Points, in no order, along strands that fork and pass close to each other.
In the rows, 128 means zero.
Points whose rows are less than 46.9 apart are linked; no others are. Some points are linked to none.
zodug: [151 114 174 125 132 138 155 128]
Zemak: [100  82 102 117 132  86 101 169]
Vuta: [ 65 139 157 144  86 130  78 131]
gabop: [138 181 160 156  93 110 116 135]
dakog: [126 130 178 151  85 107 112 149]
guro: [172  93 140 106 154 162 150 119]
Salen: [110 139 158 122 130 152 161 113]
pifug: [150 135  52 115 166 132 126  96]
Buza: [131 128  65 106 153  96 151 118]
gomu: [ 77 119 163 120  79 134 129 133]
fepu: [177  86 104 100 164 166 144 116]
kol: [ 78 119 165 121 105 137 151 132]
tek: [201  98 123 138 176 146 108 130]
nimu: [136 209 118 146 104 109 116 150]
Dosu: [ 53 110 154 138 104 135  88 138]
Num: [152 125 182 119 110 140 163 123]
Tunud: [117 195 118 121  96 136 152 121]
did: [143 140 172 115  90 131 163 120]
tural: [150 147  89 138 120  75 142  72]
Givop: [154 110  98 146 188 184 110 109]
pez: [152 114 171 160 155 112 125 152]
Vomar: [ 56 104 141 132 140 139 129 144]
Kab: [130 107 135 126 169 133 150 140]
zemam: [166 106 140 154 173 107 122 159]
dovov: [ 52 105 149 133 116 140 115 141]
rik: [159  96  92  84 157 126 162 126]
tir: [103 179 106 109  67 110 110 161]
daz: [155 108 118 136 179 188 120 105]
kufi: [161 143  62 124 131 118 131  63]
kugev: [143 144 144 135 138 197 136  81]
mesid: [142 154 170 155  95 110 119 139]
kaman: [ 98  73 155 129 115 114  77 161]
sope: [ 96  79 169 132 100 117  69 151]
mus: [159 149 181 172 124 114 121 134]
Vud: [ 85 105 109 119 160 123 150 149]
ruvut: [101 100 181 135  77 115  83 149]
feto: [ 88 115 158 120 123 148 158 133]
koli: [126 117  76 108 166 110 148 130]
Vosem: [ 98  70 126 118 128  98  87 170]
baza: [143 139  83 120 115  72 154  88]
Pip: [163 102 156 110 146 153 158 128]
zovid: [123 198 102 108  94 126 140 148]
Buzo: [109 120  73 112 120  71 138 133]
ked: [194  99 130 148 171 168 104 119]
Dazem: [188 135 169 152 137 164 121 104]
bozul: [157 117  65 119 175 142 125 114]
Panid: [149 118 135 136 156 199 129  92]
Gudu: [ 77 157 144 134  75 125 100 130]
kaz: [133 197 139 156 101 106 117 143]
Difen: [169  95  91  90 162 153 146 113]
bep: [122 159 156 128 120 158 162 103]
zusan: [116 108 182 148  82 105  96 152]
gimu: [123 186 135 123 106 148 154 105]
Zez: [ 85 178 124 125  66 124 106 139]
bogun: [112 188  97 109  85 115 125 164]
damo: [125 153 161 111  75 128 158 123]
Zik: [ 98 107  68 107 114  69 123 139]
godid: [154 128 184 167 134 110 118 145]
saror: [112 109  91 104 167 121 156 141]
bok: [139 155 151 124 133 185 152  86]
Nitot: [190 102 134 143 175 126 119 146]
zinul: [121 160 157 176 164 148 123 113]
pifo: [ 96 141 159 112  65 126 141 131]
roni: [152 142  51 118 148 121 130  79]
loke: [100  88  82 111 119  76 100 155]
sor: [ 71 103 127 126 151 132 141 151]
senu: [133 137  72 110 128  75 148 107]
Totad: [165 115  71 132 188 163 111 113]
Medet: [165 128  89 149 184  96 112 140]

A fork is a point with three links. Follow the links from the first point to the second and name the forks in between, in order.
kaz, pez: mesid
tural, Vud: senu
zovid, daz: bep

Name the points in between on the shortest way along the links from the first point to the second, in order.
Zez, dovov: Gudu Vuta Dosu
saror, tural: koli Buza senu baza
koli, Vosem: Buza senu Buzo Zik loke Zemak
zemam, gabop: pez godid mus mesid
Tunud, feto: gimu bep Salen
Zemak, dakog: Vosem kaman sope ruvut zusan
